Each row is a point on a landscape with many valleys, with its height.
A ball rolls from a point to the lowest of its 3 nearest points, and stops where none of them is lower. Distance is the straight distance between rows; heights are no part of it.
nof (h 520): [174 142  97 101 133 104 158 134 141 155 125 178 134 112 121 150 136 141
 152 233]
Mebo (h 388): [122  99 123 127 137  99 186 134 124 157 111 145 158 160 110 164 150 104
 103 111]
Mis (h 450): [119 157  98 160 124 108  63  87 106 145 130  99 122 123 139  70 102 175
 161 139]
Rigi (h 275): [124 130 109 133 134 115 110  76 117 126 168 114  90 125 141  97 107 188
 115 159]
vek (h 280): [152 101 177 153 106 113 184 190  85  88 121 128  89 141 145 126 120  80
 169 119]
voge (h 678): [136  94 136 151  97 111 129 142  67 146 125  94 107 119 138  97 117 169
 149  89]
Sov (h 374): [119 163 122 134 152  97  94 108 145 151 142 123 159 131 131 112 107 135
 123 144]
puruz (h 255): [111 121 128 124 114 140  97  73 141 137 193 129  84 105 129  97 117 223
 158 185]
nik (h 365): [ 93 131 114 171 126 127  70  54 118 113 155  96 105 131 116 102 140 180
 134 115]
risi (h 161): [169 123 148 117 141  99 161 169 127 122 108 156 126 109 133 152 142  86
 147 180]
tisaf (h 548): [132  95 101 106 116 110 160 115 162 167 132 155 172 119  91 157 149 156
 133 186]
zuk (h 421): [150  92 183 111  79 131 111 171 113  94  89 136  92  95 149 114 100  83
 172 140]
ruz (h 532): [143 139 144 135  99 122  76 162 101 156 100 122 148  86 143  88  90 150
 183 153]
Deto (h 301): [175 116 112  72 129 159 131 147 195  95  94 165 170 128 134 153 122  74
 108 181]
bazeg (h 272): [172 117 131  99 139 141 157 168 168 120 100 152 162 133 133 157 138  67
 117 157]
bip (h 644): [155 156 126  94 134 129 117 201 159 136 162 131 171  81 128 136 120 109
 141 146]
vanam (h 377): [ 91 164 138 149 166 164 139 137 129 138  80 141 103 188 119 140 133  86
  94  78]
Rozu (h 223): [122 105 161 148  91  54 205 171  85 116 151 153 138 124 122 143 134 104
 167 123]
Pogos (h 503): [173 110 148 136 131 163 158 145  88 109 116 100  71 131 161 111 106 126
 139  97]
voz (h 658): [138 105 101  89  96 114 155 121 169 181 156 181 160  92  82 174 155 157
 166 209]
seda (h 405): [137  61 126 134 119 120 161 112 144 139 148 171 122 119  87 168 165 170
 129 193]
rokep (h 418): [169 137 118 123 120 128 102 128  95 143 124 117  97  97 156  85  92 190
 161 164]
lovas (h 611): [118 135  40 110 120 126 124 116 189 152 159 134 207 131  85 141 142 166
 107 155]
mos (h 849): [161  83 121 133 104 152 164 152  53 128 117  96 105 102 172  79 124 161
 158  95]
Saf (h 428): [137 107  92 105 122 102 173 152 155 166 135 139 191 118 102 167 151 122
 115 133]
dunin (h 336): [112 193  87 132 151 120  69 123 165 121 158  99 184 122 132 118 136 103
 126 101]
lanav (h 586): [137 124 165 145 110  88 139 167 102 153 128 115 150 110 137 121 101 123
 157 112]
peve (h 225): [107 175  81 126 151 112 115  90 161 143 145 119 188 150 121 125 138 137
 102 148]
Kuvir (h 415): [112 164  28 112 140 126 101 130 165 137 174 121 199 138  93 139 161 145
 101 113]
nipas (h 299): [ 76 116 132 159 155 137 102  63 124 103 142 120 103 152 109 137 172 170
  99  96]
Raza (h 252): [ 78 156  93 129 144 108 106  85 163 146 141 120 182 134 102 144 169 125
 108 102]
tove (h 446): [104 205 120 157 141 136  59  89 136 105 110 108 150 157 142 103 118 101
 129 110]
kuda (h 357): [128 176 115 140 157 161 115  76 105  82 136  96  86 163 161  87 110 158
  93 126]
Zov (h 243): [118 174  97 123 167 144 108 153 166 130 129 114 190 154 122 136 149  98
 101  89]
dit (h 584): [109  59 172 165  88 140 136 135  96 127 177 120 114  91 101 124 137 203
 162 122]
pebi (h 445): [146 115 167  72 113 126 123 163 170  97 114 145 130  85 149 156 114  61
 146 144]
lun (h 378): [166 108 117 135 162 137 172 128 129 137  88 161 121 181 122 160 141  97
  94 142]
boz (h 353): [163 129 100 107 136 176 172 159 165 126  73 143 177 180 104 177 138  71
  90 103]
lif (h 487): [ 86 204 121 154 158 187 122  85 123  75 101 125  66 195 156 111 128 129
  89 102]
Tiro (h 118): [127  98 152  92  78 150  69 112 133 103  75 139  84 115 166  98  74 101
 135 135]
gep (h 427): [184 148 128 117 146 141 134 110 121  99 144 133  78 112 171 101  82 166
 126 194]
Vira (h 507): [122 110 121 148 122 120 102 108  89 140 135  92  99 121 129  94 118 186
 130  95]
tur (h 340): [128 149 123 104 151 178 124 146 174 110  95 146 160 171 122 146 125  59
  87 105]
Zudeb (h 368): [115 144 131 114 107  90 112 129 136 188 164 143 135  81 117 125 110 170
 176 170]
reri (h 561): [ 71 109 145 154 126  99 103 101 130 155 151 116 141 129  99 142 149 148
 113  95]
zamug (h 379): [158 114 126 115 163 146 174  79 110 116 140 105  85 125 153 129 124 163
  94 109]
rud (h 408): [146 112 151 148 137 208 139 137  92 111  99 108  62 153 154 104  94 109
 120  75]
Fefil (h 176): [102 144  99 122 159 125 140 100 144 144  96 133 171 177 100 147 162 118
  90 100]
resev (h 472): [141  95 130 128 132 157 155  64 115 121 152  72  91  89 148 112 117 193
 133 108]
Vuv (h 226): [153  99 159 109  82 148  76 160 106 110  86 131 110  80 152  94  92 118
 170 156]
Voga (h 282): [ 67 187  78 147 129 108  93  46 151 116 152 127 179 149 116 134 171 133
 101 147]
vema (h 572): [151 133 159 109 144 151  98 110 149  82 114 154 105 163 159 108  87 107
  96 177]
pek (h 69): [ 94 139  67 121 128 136 137  75 167 125 108 122 201 163  77 164 172 146
  91 118]
kofab (h 279): [120 108 130 131 125 104 110 108 119 164 163 131  95 101 118 114 110 196
 146 157]
Gul (h 571): [ 98 180 136 137 156 192 119  94 143  88  92 149 108 206 143 119 128  92
  65 141]
fufe (h 300): [162  94 104 117 123  79 194 141 117 140 119 162 129 116 101 174 164 121
 140 186]
fasu (h 394): [169 147 133  92 131 108 149 175 140 132 127 171 138  77 117 165 134  91
 164 202]
Lepu (h 774): [117  74 152 140 144 145 145  92 119 112 166 116  88 120 114 143 146 188
  98 114]
Mabu (h 477): [172 113 138 126 143 109 175 133 100 123 146 125  65  96 147 127 115 158
 139 154]
Narel (h 433): [175  91 128 125 160 131 210 123 110 107 139 125  60 135 143 152 147 129
 110 132]
mef (h 718): [109  78 145 159 122 166 106  91 115 115 169  90 102  93 114 114 140 212
 147 105]
pela (h 344): [146 113 138  68 109 146 125 208 180  95 146 143 157  98 139 147 136  60
 121 109]
mosos (h 339): [119 156  93 118 151 109 111 173 157 154 164 107 195 114 118 132 142 119
 118  95]
Fef (h 247): [ 61 175 108 167 133 108  91  50 133 105 128 131 136 153 115 134 181 136
  96 108]
mif (h 90): [116  74 168 141  98  81 185 146 102 126 165 148 106 105 113 152 141 141
 151 136]
fiku (h 551): [131 144 174 116 125 140  88 158 155 128 105 117 150 116 150 114 100  90
 137 117]
bemob (h 316): [ 80 112 135 104  72 176  73  97 145 123  63 117  94 146 153  93  74  64
 126  88]
libud (h 362): [136 144  97 131 143 173 178 117 142 135  47 160 141 209 106 168 133  92
  81 111]
tek (h 343): [150 114  88  74 122 184 111 179 194  91 121 151 171 144 124 149 133  79
  87 104]
gud (h 395): [184 130 151 115 116 133 109 155  89 104 111 142  79  77 149 109  94 138
 167 181]
nul (h 302): [148 129 149 112 124 125 158 210 149 118 143 134 172 120 139 147 136  67
 132 101]
lir (h 470): [101  70 145 134 103  91 176 145 140 152 161 140 190 117  89 164 169 125
 127 121]
dek (h 366): [161 116 168 140 126 113 142 158 109 129 115 131  96 137 145 127 113  97
 128 120]
zonif (h 114): [ 96 106 156 146 102 200  90 145 117 118  79 126  83 157 142  94  93  80
 137  75]
muka (h 501): [123 155 113 108 133  97 129 147 159 177 164 128 171  96 118 134 127 136
 136 147]
feke (h 298): [ 75 188 117 162 154 123 106  64 118 113 112 129 106 180 128 115 156 136
 101  98]
Zoku (h 512): [111 139  98 169 118 125  52 110  82 145  97  94 136 139 134  67 121 135
 161  93]
batu (h 354): [112 146 161 129 142 158 141 171 145 138 109 138 154 162 123 146 128  59
 110  69]
bepe (h 315): [121 133 114 132 159 137 127  71 107 108 147  97  84 137 137 106 119 183
 101 117]
kan (h 355): [145 128 132 113 102  78 185 198 122 135 160 139 176  84 120 155 144  95
 162 136]
vibo (h 736): [136 154 153  62 107 127 146 194 119  77 145 148 143  53  89 166 148  51
 187 199]
neniz (h 88): [115  75 160 144 127 139 112 105 143 142 182 138  99 105 101 131 136 201
 143 163]
pes (h 598): [149  95 143 144 109  98 162 136  73 128 146 104  87 106 139 126 119 159
 142 114]
zani (h 389): [108 151 121 142 164 138 142  92 123 126 105 139  88 184 129 128 149 132
  76  90]
lup (h 566): [153  88 143 134 103 184  96 169  77 119  83 116  96 119 173  75 103 125
 152 105]
nop (h 351): [ 95  79 167 151  88  81 129 136 114 163 165 130 132  97 107 141 133 162
 149 123]
nera (h 217): [129  97 139 121 118  81 156 128 121 157 154 156  99  96 109 152 136 160
 141 177]
piger (h 469): [122 164 133 145 166 116 100  99 127 128 118 125 118 165 137 112 117 124
 100 116]
teb (h 490): [103 110 125 136 145  99 120  94 153 163 151 146 150 125 100 136 139 154
 112 153]
Punu (h 411): [ 99 195 108 172 130 116  71  58 109 111 146  99 128 147 149  93 116 150
 119 149]
runu (h 463): [114 170 130 155 149 110  73 115 136 146 113 101 154 135 130 106 113 120
 135  97]
fenoz (h 295): [ 98 145 117 131 142 112 141 152 135 158 136 111 182 137 114 144 148 100
 105  66]
noruf (h 440): [102 134 158  95 109 166  75 126 178 110  99 118 133 133 146 116  89  65
 115  79]
luzur (h 460): [122 150 137 131 146  91 120 146 143 167 138 115 164 117 129 131 118 117
 128 124]
tezu (h 429): [191 109 149 114 143 164 130 123 109  87 109 117  59 116 171 111 100 133
 134 130]
sabis (h 467): [135 130 151 143 142 112 118 136 108 147 112 119 117 154 139 123 117 125
 112  97]
kar (h 534): [118 151 135 101  77  82 179 186 122 162 187 153 164  58 107 152 134 133
 190 150]
dag (h 265): [164  95 136 132 135  83 207 161  97 112 120 145  99 141 130 161 157  85
 141 158]
nug (h 406): [174 132  84  90 139 123 158 166 173 145 126 153 179 115 120 149 127 122
 122 182]
Sufam (h 677): [126 114 128 153 126 152 150 118  80 134 120  87  77 143 146 111 117 156
 121  67]
puso (h 773): [102 113 136 168  98 111 112 137  70 150 118  92 117 149 123 109 126 140
 136  53]
kasap (h 278): [137 165 120 114 163 135 124 127 164 133 110 148 174 162 131 140 124  97
  97 132]
Ladi (h 424): [ 79 176 117 169 143 135 102  93 104 126 100 113  76 171 129 126 145 124
 117  59]
kosas (h 710): [116  66 134 154  88 140 122 127  83 139 157  94 108  77 132  91 134 210
 161 114]
bov (h 515): [108 167 147 148 144 169  75 105 135  99  91 124  95 175 148 102  99 109
 117 110]
gaben (h 214): [144 122 173 113 123  92 185 194 103  83 110 153 128 115 127 161 151  54
 174 165]

Call two points neighbours if one is among the 3 nearest of the other. Go from one point of each pair to the other, from neighbour to neighbour, staying as low as possible. Name the highest point that can't be avoided.
neniz / peve: tek
Fef / pek: Voga
peve / Zov: kasap
zonif / Tiro: bemob
mif / neniz: kofab

Where does a ball stop that starts at each point below?
Vira: neniz
zamug: neniz
resev: neniz
kuda: neniz
